Points on a hilly landscape, in no order, each with its height.
A ball rolls from a point to the lowest of its 2 nearest points, and stops where none of them is lower. Distance is the straight distance between rows; heights are no part of it.
<576>: [ -7 -19 -20  26 -10  -4  -6  -1  -3  -4   3  -5 -22 -18   7  -9   2  -4
 -14 -15  13  -7   5   2   3 -11  13 -13   9   4 -12 -30  -3  18   1  -3
  28  18 -24]  height 4.67
<1242>: [ 19  14  -1  -6  18  13  -3  26   5   1 -12  21  21   5   1  -8   9 -14
   2   1  -4  -1 -18  23 -11 -11 -20  -8   9  -5  16   3  -7   4  -1   5
 -19  -2   0]  height 2.97
<868>: [-17   5 -17  12  -9 -23  19   1  11  16  -3 -15   2  -6  -4   5  -1   9
   4  -6 -11  13   9  13 -13 -13  19  13  -2  -8   0 -10   7  -2  14  15
  11  -5  -1]  height 4.55
<475>: [ 13   1 -16  -4  15  15   0  -8   0 -14 -10 -10  10   1  -1  -9  17  18
   2  -5   5   6   4 -29  15  17   1  -6  -4  -7  11 -15  -9   7 -18   1
 -11 -15  18]  height 0.80
<462>: [  4 -21  12 -19  -3  -2 -10   6 -10 -12   4   5   8  15   1 -35 -11 -19
  10  21  -5  11 -18 -14  11  23 -17 -11 -19  -3 -11  17 -13   8   2 -28
   9  16  -3]  height 3.83
<824>: [  7  -2  23  -8  17   0   7 -40  16  -5  10 -28   0   8   5   9   6  20
 -18 -11 -13   1  10   6  -6  -7  20  -4  10  -2   0   5  -1   3   8  14
   4 -13 -11]  height 4.17
<147>: [ 24  18  -3 -11 -15  -3  18  12  -4   8 -19  28  15  -2   6  -2  -8   2
   1  17  -8  22  -9  16  -7  -4  -3   5   5   5  21  20   6  -2   2 -17
 -16   7   1]  height 3.52
<207>: [ 18   4 -13 -12  17  16  -2 -17   9  -4  -3   2  22  19  -1 -14  28   6
   3   6   9  -6   6 -27   2  21   1  -4   8 -13  21  13  -4  -8 -18   7
   2  -5   9]  height 1.96
<338>: [ 15 -19   4  15   6  12   6  -2 -14   3  -5 -10 -18 -26 -10  23 -12 -11
 -12 -14   3  -7  -8  12   6  -9  -4  -6  -6  -1 -10 -15 -10  27  -3   0
  -8  14 -21]  height 3.30
<375>: [ -2   7  -6  -2  -6  -6  12   5 -13  10 -10   9   5 -12 -27  15   7 -16
  -8  -9   3  -5  11  11 -16   7   7  10  -6 -13   8  16  13  -2  16  34
  15  19 -12]  height 2.08
<849>: [ 16 -16 -20  11  10  17  -5  -4  11 -13   1   4  -8   4  27 -22  19  -7
  24  -3  14 -17  -3   1   7  -1  -9 -18  -4 -21  -4 -15  -5   9  -9 -13
  -6 -10  -2]  height 4.25
<626>: [-13  17  20  -5  15   3  -7   0  19  19   5  15  -2 -15   8   1 -16 -16
   2  14  -9   7  -4  -9  22 -22 -14  -6  -4   0   2 -14   3 -16  -7 -17
 -13 -26   7]  height 3.94
<197>: [-17  20 -13  23   9  17  -9   3   2  -7  -4   0  -4   5  17   2   5   9
  -3 -15   3  -9  10   4   3 -13  -8  -3  11   4 -11 -37  10  -1   3   5
 -25  -3   5]  height 2.87
<312>: [ -7  -5  -3  26  -6 -12 -14 -26  -5  -7  -8   0 -10  -8  -5  -6  -5 -20
  -4  -9  16   1  -4 -14   2  -1  13 -17   1 -13 -10  -8   1  -7  13  17
  33   9   4]  height 4.99
<649>: [ 18   8  -5 -12  29  13   5  -9  11  -1  -3  13  19  22   2 -12  27  -4
   4   3   1  -7  -5   7 -23  -1   2 -19   9 -24  21  18  -1  -6  -3  17
   3  -5   2]  height 2.59
<837>: [  3  -6  -1   4   2   2   2   2 -12 -15 -16 -13  -2   7  -8  -6   2  -8
   6 -15   4  14  12   7  18  -4 -15  -4  -5 -29  -4   5 -14 -15 -16  27
  14   4  34]  height 2.52
<609>: [ -4   9  12  13 -21 -15   7 -22   4   0   6 -24   0  -3   2   7 -25  15
 -14  -7  -2   5  -3 -12   3   7  19  -4  10  31  -8 -14 -11  16  19  -1
 -11 -16 -16]  height 5.30
<666>: [  5   5  23 -15  -7  -3   8   7 -22 -32  11 -12   4  23  13  -8 -10   8
  15  -9 -17   7 -17  12   0  10  -1   7   6   0 -13  24 -11   0   2   5
 -24  -7   4]  height 2.55
<52>: [  6  21   1   6 -14   7  -3  -4  -5   0 -18  22  16  10  14 -19 -19 -20
 -28  23   5  20  -1  -4   8   9  -3  -6  17  10   6   5   5 -23 -16  -8
  18  22  25]  height 4.54
<958>: [  1  -2  13  16  -9  -6  -3  -8   0   9  10  -3 -19   7  17  -2  -9  -1
  29  11  14 -15 -17 -12   2  11   4   0 -12   0  -3   3   0   8  13 -21
 -18 -19 -14]  height 5.35
<520>: [ -6   0  -1  37 -12 -16  10 -14   2  -8   4 -31 -13  -7   9 -16 -27   8
  -7 -12   2   4  -5  -7   5  -2  18  -8  13  10 -13 -11 -21  20  15  10
  13 -10 -18]  height 5.06
<570>: [-14  -1   8  -9  15   9  -8  16 -12  14 -11   9 -12  -7 -10   7  -1 -20
   1  -9   5 -10  -7  14   7  -7 -31 -12  -7  -1   0  -2  -1  10   3  -5
 -11  11  -3]  height 2.42
<514>: [-12  -2 -12  19   9   8  -3   4   3  -5  24 -11 -10  -1  10  13  -4  24
  -5  -3 -18 -12   6 -10  -9   1   6  19  -2  15 -16 -29   3  24  -6  -1
 -17   2  -9]  height 2.80
<1114>: [  4 -12 -10   1 -21   0   2  -1  -1  -3   3  -3  10   6 -18   5   3  -9
  12  -2  10   3   5  -5  -2   7 -16   7 -20  28 -18 -16 -21   0  -3  -6
  14   0  23]  height 5.53
<192>: [ 13  -3  13  11  17  15 -23   6   3  -7  -2   5 -25   3  15  23  -3  16
  10   4  -3   3  -1  14   5 -19 -11  -3  -2 -16   0  -5  -3 -11  -8 -18
 -21   6   4]  height 4.19
<160>: [ -9  -5  -4 -30  28   2 -15  15  -7 -20  -2  21  21  20   0 -37  11  -4
  -6 -12  -6  -1  -3   6   1   0 -13 -11  -3  -9  21  10   7  -6 -15   7
  11  16  12]  height 6.54
<92>: [  4  -3   5 -29  -4   2  -9  17   1  17   8  10 -13  -5   3   5  -5 -15
  -7  25   0   3   0   5   0   0 -11   7  11   0  -1  27  -1  -5  -6 -21
   7  14 -21]  height 3.74
<713>: [ -6   6   4   9  -8   0  -4  -3  19   6  22   3 -10 -15  -6  14 -18 -16
  28  17   2   3  12 -21  -1  -3 -14   7 -13 -13 -16  13   2  -1  20 -12
   0  -9   1]  height 5.97
<694>: [ -6  -4 -30   6  -1  -2   1  16  23  26  -1   3  -5 -11  19 -10  13  15
   8  13 -10  -3   1 -13   1  -4  23  13  -2  -5  10 -17  23  -4 -14 -17
 -10 -25   1]  height 4.52
<95>: [ -5 -12   4 -27  28   8 -13  15 -15  -7   3   2  -2   6  -1 -17  13 -15
  -7  -2 -12  -9 -14  -1  13   3  -9 -15   5 -26   5   8  -3   4 -13  18
   0  10   4]  height 6.45
<182>: [ 11  -2   7 -24  19  -1 -12   0  -1 -12   0   1  15  21 -19   4  -9  -8
   1  -1 -26  18   6  -4  10 -13 -19 -12   3 -13   0  18 -23 -20 -21  18
   2   3  22]  height 6.07
<254>: [ -6   0   1   3 -18   7   9  11 -21   6   6   1  -7 -12 -11   5   2  -1
  -8   2  18 -20   3 -16  -3  28  -7   9   6  30 -10  -1   3  22  -1   4
  -9  11 -10]  height 4.96
<143>: [ 28 -16  10 -32  19   0  -2 -16  10  -7   4  -3   5  16   3  -7   5  -3
   3  13 -18  16  -5   1   4  -8  -5 -14   5 -21   4  24 -22  -6 -10   5
   5   0   0]  height 6.21
<98>: [ 18   1 -11 -28   5   8   0   8   1  20 -15  19  11   1 -10   5  -3 -15
 -13  25   1  11   8  -2  11   2 -20 -11   2  -2  19  18 -10   0 -18 -23
   8  20 -14]  height 3.45
<347>: [-11  10  -3  -5 -16  -2  -5  -4   9 -11  12  17   2  -4  -3  -7  -5 -18
  -4  10   6  10  21 -22  12  10 -10  -2   7  -2  -3   2   4 -15  -1   3
  17  11   2]  height 4.68
<444>: [  3   9 -13  -6  18  -3  -5   7  20   0   7   5   8   5  12 -13  16  23
  21   1  -6  -5  -5 -18   1  -6  11   6  -7  -5  21 -11   9  -4 -10 -15
 -19 -31   6]  height 4.86
<536>: [  1  -5 -14   5  -6   2  12   7  14  -2  12 -19  12   7   7 -10  30   6
   7  -4   5  -8   2   8   0   4   6  21  10 -12   0  -2  -2  -7 -16   7
  17  -8   1]  height 3.99
<479>: [  5 -27  12  19  12  -3 -11  -7   3  18   1 -16 -26 -22 -21  34  -9  14
 -15 -10  -5  -9   7  13   1 -15   5   5 -11  -5   5  -2   1  16  -5   5
  10  13 -13]  height 3.51
<518>: [-19   9  -3   9  -8   0   9  -4   6  29 -26 -12   3 -19 -18  16  -8   7
  -8  -4  -2   7   6 -13   5   0  -9  -3  -7  22  -6 -32   2   5   3  -2
 -17 -23  15]  height 5.89
<329>: [ -7   4  -7   5   7  -3 -10   7  16  -2   6  -7 -13  11  24 -14   4  25
  37   0   6 -12  -2  -8  11   6   0   9 -20 -11   2  -6   5  11  -5 -29
 -20 -22 -11]  height 5.12
<46>: [-15   3  15   1   9   1   3  11   0  26 -12  12 -19 -28   6   5 -13  -6
   1   0 -14  -1  -9   4  10 -21   3  -3  -6 -12   2 -16  24   0   9  -4
 -24 -24   7]  height 3.48
<164>: [ 15  -8   3  10  20   7   6  -7   0 -10   8 -20   3  21   0  -8  23  17
  29  -8   1 -10 -14  -4  -9   3   1   7  -5 -22   0  11  -8  -3 -12  15
  -6 -16  22]  height 3.53
<1039>: [-16   0  -4   1 -17 -14   4   5   3   9  16  -3  -4   5  12 -18  21   5
   6   4  11 -13  -5  -6   1  17  18  12  10   0   9   1  16  -5   0   2
  11  -7  -1]  height 4.30
<825>: [-27  -1   7   0   8  -7  -4   8 -14   2   1  12 -20 -13   0   2  -1 -16
   4 -17  -7  -4 -10  19   3 -24  -5  -6  -5 -16  -4 -13  20  -1   7  13
  -3   4  15]  height 2.93
<963>: [ 17  22 -22  -4  -4   0  14   7  10 -14 -10  17  23   7   6   4   0  19
   5  -1  -7  21  12  17 -10 -20  -5   6   8  10  14  -3   0  -9 -13 -15
 -13   0   0]  height 4.01
<987>: [ 13   9 -12  -9  -8  -5   9  14   1  -3 -20  10  20   0  -9 -15 -10 -11
   7   2   3  15   6   9   7  -1 -16   5 -10   0  19  18  -5  -4 -14 -15
   9   6  20]  height 3.00
<1054>: [-12  -9  -7 -18   8  -5  21   3  -3 -20  23  -6  10  -9  -1   8  16  10
 -11 -13 -26  11   6  20 -13 -20  21  10   7 -10  -9 -14   6  -4  -6  26
   9   1   5]  height 2.74
<1226>: [  0   5   6  -6   0   4 -13  16  -7 -17   8  19 -14   4   9   2  -4  -1
  14   0  -1  15  -3  13   5 -23 -20   3   0   2  -7  -6  -4 -13  -7 -21
 -13   5  17]  height 3.86
<1136>: [-12   1  11   4  -7 -24  -6 -23  -4  13 -19   4  -2  -6 -22   9 -15 -20
 -11   1   4  16 -10 -11   3  -2   5 -19  -9   4   3  -2  -4 -14  20   2
  18   1  10]  height 5.09
<480>: [ -5  24   8  14  -5   0   4   0  11  16 -11  -5  -2   7  30  -8   3  10
  -5   8  12  -2   3  10   8   0  24   1  16 -14  18   4  14 -23   1   0
  -7 -19  -2]  height 4.23
<999>: [-24   4  10 -25  -1 -18  -6   4   8  29  -5  20  -1  -2  -8   3  -7  -5
   3  19  12   7   6 -11  -8 -17 -24   6  -3  22   2  16  10 -18   8 -16
   9  -2  14]  height 5.63
<319>: [  2   1  -1  14  -2  -7   5  -4   0 -14   1 -18   5  14  -4 -10   0   1
  34  -5  -1  11  -1  -9   7   0  -8   7 -10 -29  -7  16 -10 -19  -8  19
   2 -16  37]  height 3.03
<1006>: [ -3  20  13  -6  -6   5   6  20  -4  15 -21  -8  -7  -8  -3  11 -22  -8
   8   9   7  12   3   4   9   5 -20   8   1  -1   0  29  -4  -5   2  -5
 -14 -10  17]  height 1.75
<225>: [ -7  -2  14 -25  -3 -19   0 -10  10  -6   1  -3  24  26  -3 -20 -12 -16
  -7  -6 -17  15   6  11  15  -5 -12  -7   6   1   3  19 -11 -21 -10  10
  21   2  18]  height 5.92
<982>: [  5  21 -10  27  -1  13  12  16   6   3 -19 -11   0  -7  18  11  -6  24
   1   0 -11  -2  11  15  -8   8   9  20   2 -11   0  -1  18  14  10   0
 -29  -4 -15]  height 3.32
<231>: [ 24 -10 -18  -8   5  11  -7  -9 -16   4  -5  17   3   4 -11  11  13 -19
 -12   9   3 -12 -10  -3 -19  10  19 -11  -1 -10   6  11   0  -2   9  12
   8  19 -11]  height 0.70
<726>: [ -7  11 -15   5  -6  -6  24   4  28   4  10 -10  23  -2  -2   2  12  -3
  -3   3  -8  10  14  17 -10 -15  13  18  12 -17  -1  -3   3 -22 -16  17
  22  -8   9]  height 4.27
<966>: [-17  -8   3  -7   4  -7  12   2   8 -12  33 -16   5  -1   4  15   4  21
  -5 -16 -25  -7   6  17 -10 -12   9  18   4  12 -11 -17   4  13   0  10
  -8   0 -18]  height 1.98
<74>: [-10   8  16  -8  -9 -10  11  -7  -7   8 -11 -10   2 -11   3   2 -16   5
 -13   1  -9  17 -12  -5  18   6   9  -7  -2  23   2 -20   0   8  12  -7
 -25 -24  10]  height 5.61
<997>: [ -8  -4   4 -13  13  -4  -6   5  16 -10  10 -15  -3   4  -8  26   0  37
   9 -16 -17  -6  22  15   2  -5 -15  20 -16   8   0  -8   6  14  -7  -8
 -18   0  -9]  height 2.81
<830>: [ 11   1 -15  -9  11  16   6  11  -4 -12 -20  -9  14  -7 -14  -6   8  -5
  -3 -15   4   2  13 -11  26  12 -17  -1  -7 -18  14   0 -14  -4 -29  13
   4  -5  20]  height 1.92
<1065>: [ -1   3  -1 -24 -25   7  -1  12 -25  -6   8  10   8   4 -18   8   2  -7
 -22   2   5  -5  14 -17  -4  38   0   8   4  44 -11   6  -6   4  -2  14
  13  18   1]  height 4.73
<1189>: [-12 -11 -15  23 -18 -22  -5 -18   7   4   6  -5  -6   7  10 -19  14   7
   3   2  24 -16  -2 -17 -10  13  24  -8   6  11   3 -17   9   1  10   7
  32   0  -8]  height 4.59
<1133>: [  4 -17 -11   3  -4  -6  -5  -2 -27  12 -13  21  -9  -9 -19   6   5  -9
 -13 -16  10 -15  -7   9 -14   0  17  -2 -11   3   2   6  13   6  15  12
  19  26 -19]  height 1.48
<793>: [  6  -5   3  10   9  16  -9  18  -1  -4  13 -16 -10  -7   2  14   7  28
   1   1  -9 -12  -6  -4   6   8  -1  25  -2  12  -6 -18   3  14 -26 -15
 -24 -10  10]  height 3.47
<244>: [-27   8  -4  37  -5 -17   2 -16  10   9   8 -20  -9   1  17 -23  -5   3
   3  -6  13 -19  -3 -20   2   5  18 -12  13   4  -4 -24   1   8  13  20
  12 -20 -10]  height 4.83
<550>: [  1  -1   7  -3 -12 -12  -1 -28  15 -11  15  -8   3   6   2  -1   2  -1
 -12  -2   1   7  11  -7   5  -2  11  -4  18   1  -3   1  -8 -15  11  15
  19   1  -8]  height 4.46
<1050>: [ 11 -18  -7  -7 -18 -22   2 -22   0   7 -13  10   1  -1  -8  -3  -9  -7
  -3  17   4  26  -7 -11   2   6  18 -11 -21  -1  14   9  -3 -13  12 -16
  26  11   6]  height 4.87
<885>: [ -7  13   0  16  16  22  -1   4  -6  -3  -3   0  -3  -4   5  19  15  10
 -16 -15   4 -22   9  12  -6  -2   4   0  14 -10  -1 -11  21   3   4  20
 -20  12 -13]  height 3.33
<336>: [ 12 -16 -12  13  15  12   7 -21   0 -12  16 -13 -10   9  17 -14  18  10
  15  -6   3 -17  -4  -7 -11   0  14 -10   1 -16  -8 -11  -1  17  -7  11
  -3 -13   2]  height 3.96
<770>: [ -6  -5  -8  31 -11 -12 -20 -14   9   7   1   1 -23 -29 -17   4  -6  -1
   3  -5  18  -8   9 -18   0  -5  16 -18  11   3 -10 -12  -9  -2   5   1
  38  11 -22]  height 4.84
<636>: [  9  -8 -22  17 -16  10   8   5  -1 -10   4   1  -3 -15  22  -8  16  -6
 -22  -6   6  -7   1  15  -9  -8  23   4  23   3 -12 -22   7  11   5   0
  11  15 -24]  height 4.49
<1207>: [  0  -9   6 -24  -9   4 -16  11 -10  -6  -1   2  18  23 -14 -26 -17  -6
  -6  20   1  20   0 -11   3  15 -22  -8 -18  28 -12  16 -17 -13 -12 -30
  15  23  16]  height 4.09
<546>: [ 15 -17  -8 -12 -11 -15  -1 -35  13  -1  15   5   2   6   2   1   4  -4
   4  14   4   3   2 -17  -2   9  27  -7  -1  -8  10  20  -1  -9  14  -6
  23  -3 -17]  height 4.66
<610>: [  5  34  -6   6  -5  11  11  21   0   0 -14   9   5  -2  23  -3   2  19
  -3   6  -3   8   4   6   3   3  17  19  15 -12  17  10  21 -11  -9  -8
 -28 -10   2]  height 3.82
<1004>: [ 17  -4 -16   1 -15  12   7   3  -1  -9  12   0  -1  -9  10  15  16  15
 -14   4   2  -6  12  -3 -12  13  28  19  14   3  -4  -1   7  10   0  -1
   0  19 -33]  height 4.26
<1165>: [ -3   6  30  38  17  -1 -23 -26   7   1   1 -11 -16   6   5  19 -12  32
 -15 -11  10 -28   5   7  -3  -8  18  -6   7   6   6  11   8   9   8   5
  -3  -4 -29]  height 3.64
<300>: [-17  -4  -3 -18  -1   3 -14   3  -9 -14   5   9  -2  13  -6   6  12   7
  -4 -16  14  -4  19  -1  12   7 -22  -2  -1  24  -3 -14  -2   0  -8  -6
  -4  16  -1]  height 6.75
<251>: [ 12  16  -1  -7   8   6  14  23   6  12 -27   4  15 -18 -11   0  -9 -17
   7   0  -6   7  -8  15   6  -6 -22   3  -5 -11  16   8  -7   7  -3  -2
 -17 -13  14]  height 2.47
<1042>: [ -2  -5  -3 -35  15   5  15   2   0 -20  14   0  14  -5   3  -2  24   8
 -15 -11 -13   1  12  10   2   4  13   7  12 -15  15   9  12   0 -16  20
   3   7  -9]  height 3.27
<619>: [ -6  -6  -5  10  -6   5   3  22   7  24   1 -16 -16 -20   9  -2   5  22
   7  15   1  -9  -5 -22  11  17  11  24  -7   4  -1 -10  14  15 -19 -24
 -13 -22   0]  height 4.07
<309>: [-18  -5  15 -20   1  -5  -9   0 -14  19  -9  16 -21  -6  -3  17  -5   4
  -2  15   9  12  -4 -20   1  -3 -14  -9  -9  21  -3   8   6  -8  10 -32
 -11   3  -5]  height 5.42
<739>: [  3  -1   8  21  27  16 -18 -22 -14   2 -14   1 -21   2   8  19  -1  13
 -13 -15   8 -20  -9   2  -6  -8  17 -18   7  -4   5  -7  15   2   6   6
 -19   2 -11]  height 3.69
<1051>: [-12  -8   3  -1  -3 -12  12 -11   2 -11  23  -1  19   4  -1  -7   8 -16
   5 -14  -9 -12 -19  20 -12 -11   2   2  -3  16  -8 -20  -3  10  20  14
   2 -10   5]  height 5.24
<792>: [ 17   1   9 -13  -5   2  -8  16  -4  -2  -7  -7  11  21   5 -31 -11 -19
   7  27  -4   5 -25  12   6   8 -12  -7   4 -14  -7  25 -20   4   3 -17
  -1   2  -6]  height 3.57
<815>: [-20 -13  12   5  -9  -2   1   7 -25  22  -5   4 -22 -10  -1  -1   0   0
  -1  11  23 -13 -19 -19  -4   9 -16  -4  -5  32 -11   0   0  12   0 -23
  -6   0  -4]  height 5.19
<83>: [ -5 -17  -4  -1 -21 -31   9  -7 -13  11  14   3  -5  -9 -27  13   3   9
   0  -9   2   2   1   7 -19  -9  20  17 -13  24  -1  -4   1   2   9  13
  30  13 -11]  height 5.13
<754>: [ 12 -12   1  -3   1  16  10  21 -30  12 -20  -1  -8 -13 -13   6   0 -15
  -1  -1  11  -6 -17  17  -2   5 -24  -3 -12  16  -9  -4 -17  25  -2 -10
 -10  14  -2]  height 2.88
<447>: [ -4   9   1 -17 -12   3  -1   6  -4   4 -16  23  18   1  -4 -13 -26 -14
 -16  22   9  23  15 -16   3  16 -20  -6  -6  31   1  18   5 -14 -15 -26
  21  26  17]  height 4.32
<1232>: [ -5  25   9  11 -21   3  14  11   1  -3   2  -6   1 -13   8  -4 -24 -16
   3   2   2   6   4   3  12   9  -2   8   7  -9  -9  14   4   1  18   8
 -10 -11   0]  height 0.79
<392>: [-15   6   6 -24  -3 -23  -6   1  15  22   7  11  11  16  -8 -10  -7 -17
  -2  16  -2   7   3  10   5  -9 -16   1   1   1  16  24   2 -21  -5  -8
  27  10   3]  height 5.79
<24>: [-15 -24  -1   4 -18 -22   3 -14  -9  -5  11   1   0  -2 -21  -4  -5  -5
   0  -9   7   1   4 -10  -5   6   1  -1 -24  27 -13 -21  -8   7   7  12
  30  12  10]  height 5.36
<117>: [ 24 -14  12 -20  27  17  -4 -12 -11 -21   1   2  -6   0   7 -14   5 -15
 -12   2 -17  11 -16  -6  -2  -7   3 -29  15 -26  -7   5 -15   6  -3  22
   0   1  10]  height 6.34
<355>: [  9 -16  -5 -22 -11   3  -4   8  -5  -4  18  18  -8   1   4  12  16   0
 -10   7  -2   1   3  12  -9  -1  11  11  12   4   4   9   6  -9  -2 -10
  12  26 -23]  height 4.00
<892>: [-22  -8  -5  15  -3 -21   9 -17   9  11  20  -4   6 -14  -1 -12   5 -21
   0 -10   1 -26 -17  -9  -5  -2  18  -2  -1   2  -3 -22  12  14  15  23
  14 -15  -8]  height 5.04
<1228>: [-13  14  -4   3   5   4 -10  12  -1  -4 -12   3  -8  -3   2   3  -2  13
   3 -11   1  11   2   1  12 -22 -13  -1   1  12  -3 -33   3 -11 -10 -14
 -23 -12  28]  height 3.40
<759>: [ 21  -1  -6  -2  31  20 -12  16  -9   1  -6  12   9  17  -4   0  25  -6
  -8   6  -2   0 -22  18 -36 -12  -1 -23  14 -16   9  -1  -9  -3  -3  25
  -9   3   6]  height 3.06
<844>: [  1   9  22  29   7  10 -11 -10  18   2   2 -24  -1  18  14  18   5  27
 -10  -4   9 -27  13  19   1   5  -3   9  11  11  -3  -5   0   2   2   2
 -11  -5 -17]  height 3.29
<1153>: [ -9  12  11  -1   7   5  -9  -2  -9   6   2   6  -6   2 -10   9 -13 -20
  10  15  -1   4 -10 -24   7  13 -13  -8  -7 -12  -6  14  -6  -8  10   0
 -11  -5  12]  height 6.08
<950>: [  0  -8 -12  17  -6   7  -8  -6  12   0 -10  15 -10  -2  24 -17   4 -19
   8   6  23 -11   0  -4  13   5  -8 -28  -6  -5  -1 -15   7   2   9 -30
   0   1 -12]  height 4.44
<1018>: [ 24 -24   9  16  20   9  -3 -33   6   0   3 -24 -11  -1  -5  22   2  12
  -9  -3  -6 -11   2   6  -8  -9  13  -1  -4 -16   1   7  -4  12   1  12
  11   0  -4]  height 3.85
<390>: [ -8   0   5 -12 -28   2  -2   9 -13   4 -21  11  12  -1 -14  -7 -14 -14
 -21   4  15  10  17  -7  -8  29  -8  -4  -6  45  -6   8   2  -5  10  -1
  21  24   9]  height 4.53
<209>: [ 28  14  -7  -8   5   5   3  20   9 -37   8   2  31   8 -10 -14   1  -5
  17 -13 -13  -1   2 -16  -3   0 -18  11   0  -2   8  16 -17  -8 -19   0
  -9 -14  14]  height 5.86
<142>: [  8   9  -6  -1  -6   8   7   7  -9   9 -14  22  -5 -28 -18  23 -11 -11
  -4  -6 -11   3  13   9 -15 -12   2  10  -3 -19  -2  15  19   2  21   7
 -10  14 -14]  height 2.56
<1092>: [ -7   5  -2  10  -4   0  -2   3   6   9 -14   9  -4   4  25 -28   2 -18
   2  10  18  -4  -6  -4  20  11   2 -16   3 -21  16   4  14 -14  -5  -8
   7  -9  10]  height 4.51
<1182>: [ 25 -13   1  -2  -2   3   8  -9 -11   0   8 -12  10  19  -8   3  13 -11
   6   7   0  -3 -11   9 -13  10   6   5   2 -19  -1  29 -17  -3   5  19
  15  10  -8]  height 1.52
<864>: [  7  14   9  31  -1   6   8   3  23   3   0 -20   7   9  18  16   3  24
   1   9   1 -11  11  20 -15  10  19  19   4 -12   0  13  11   0  12  -2
  -4 -11 -22]  height 2.91
<1219>: [-20   5   4  -1  -5  -7  -9 -14   1  -2   6   7 -20 -10   1  17 -17  14
  -3   4  -3  17   8 -20   8 -10   0  -9  -6  18 -14 -23   3   1  13 -23
 -14   0  -8]  height 5.66
<744>: [  1   1  11   3   2   3   2  -4  -1   2  18  -1   1   6   5   8   2   0
  10   0  -5 -13 -23   7  -6  -1   3  10   3   8  -5  -5  -2   7  10  -1
 -18 -10  -4]  height 5.43
<813>: [-12   2   8  17 -11 -27  18   2  -4   9  12 -13  -8 -12 -23  23  -9  22
   3 -12 -11  -3   3  20 -27 -14  23  20  -2   4  -3  14  12   2  16  18
   7   3 -16]  height 4.85
<1178>: [  6  11   2  -8   2   5  14   2  -9 -25  -2  -4   5   1   7  -2  -5  -3
   9 -12  -7   8   2  17   5   4  -1   2   2 -23   5  17   1   4  10  16
 -15   5  -4]  height 1.72
<939>: [ 10   0  23 -16  -1   3  -7   9 -19  -8  -4 -10  -8  17   9  -3 -13  -1
  12   6  -2  -1 -23   8  10  14 -21  -3  -2   1 -12  14 -25  14   0 -16
 -24  -1  -9]  height 3.19
<1201>: [ 15  -4 -11 -12 -15   4   8  10  -3 -25   4  -9  30   9 -20  -3   3  -7
  19 -14 -11   2   5  -3  -1  10  -8  12 -17  17  -7   3 -23   4  -8   5
   0 -13  21]  height 5.69
<1134>: [-16  16  -2  14 -13  -6 -11 -12   9  -1  18   9 -13  -5  -9  19 -13   2
  12  14   1  11  16 -25 -11 -11  -4   8  -2  12 -23 -12   2 -16  13  -7
  -3  -4  13]  height 5.85
<1259>: [-10 -11  -1 -28  13  -4  -9   0  -5 -19 -10  12  23  21  -6 -19   9   4
  -4 -22  -2   0   2  13   2   3 -17 -11 -16  26  17 -14  -1   5   0  -4
  -1  13  13]  height 6.64
<639>: [  1  -3   9  13  -4   0   2   3   2  26 -15  -5 -20 -32 -20  34 -18   7
  -8  -1  -7   9   7   6  -7 -21   0  10  -6  -4  -9  -2  10   2  12   0
  -3   3   0]  height 3.07

For each start below, name the point where the ball stops.
<713> -> <1232>
<117> -> <1232>
<824> -> <231>
<447> -> <1232>
<958> -> <966>
<1201> -> <536>

Call two points neighbours if one is among the 2 nearest of the other. Go from one point of each pair to the other, from neighbour to neighbour, staying as low as possible. Name the highest point that can't be avoided.
<197>, <536> -> <744>
<1232>, <966> -> <1042>
<475>, <1232> -> <759>
<231>, <570> -> <479>
<864>, <197> -> <739>
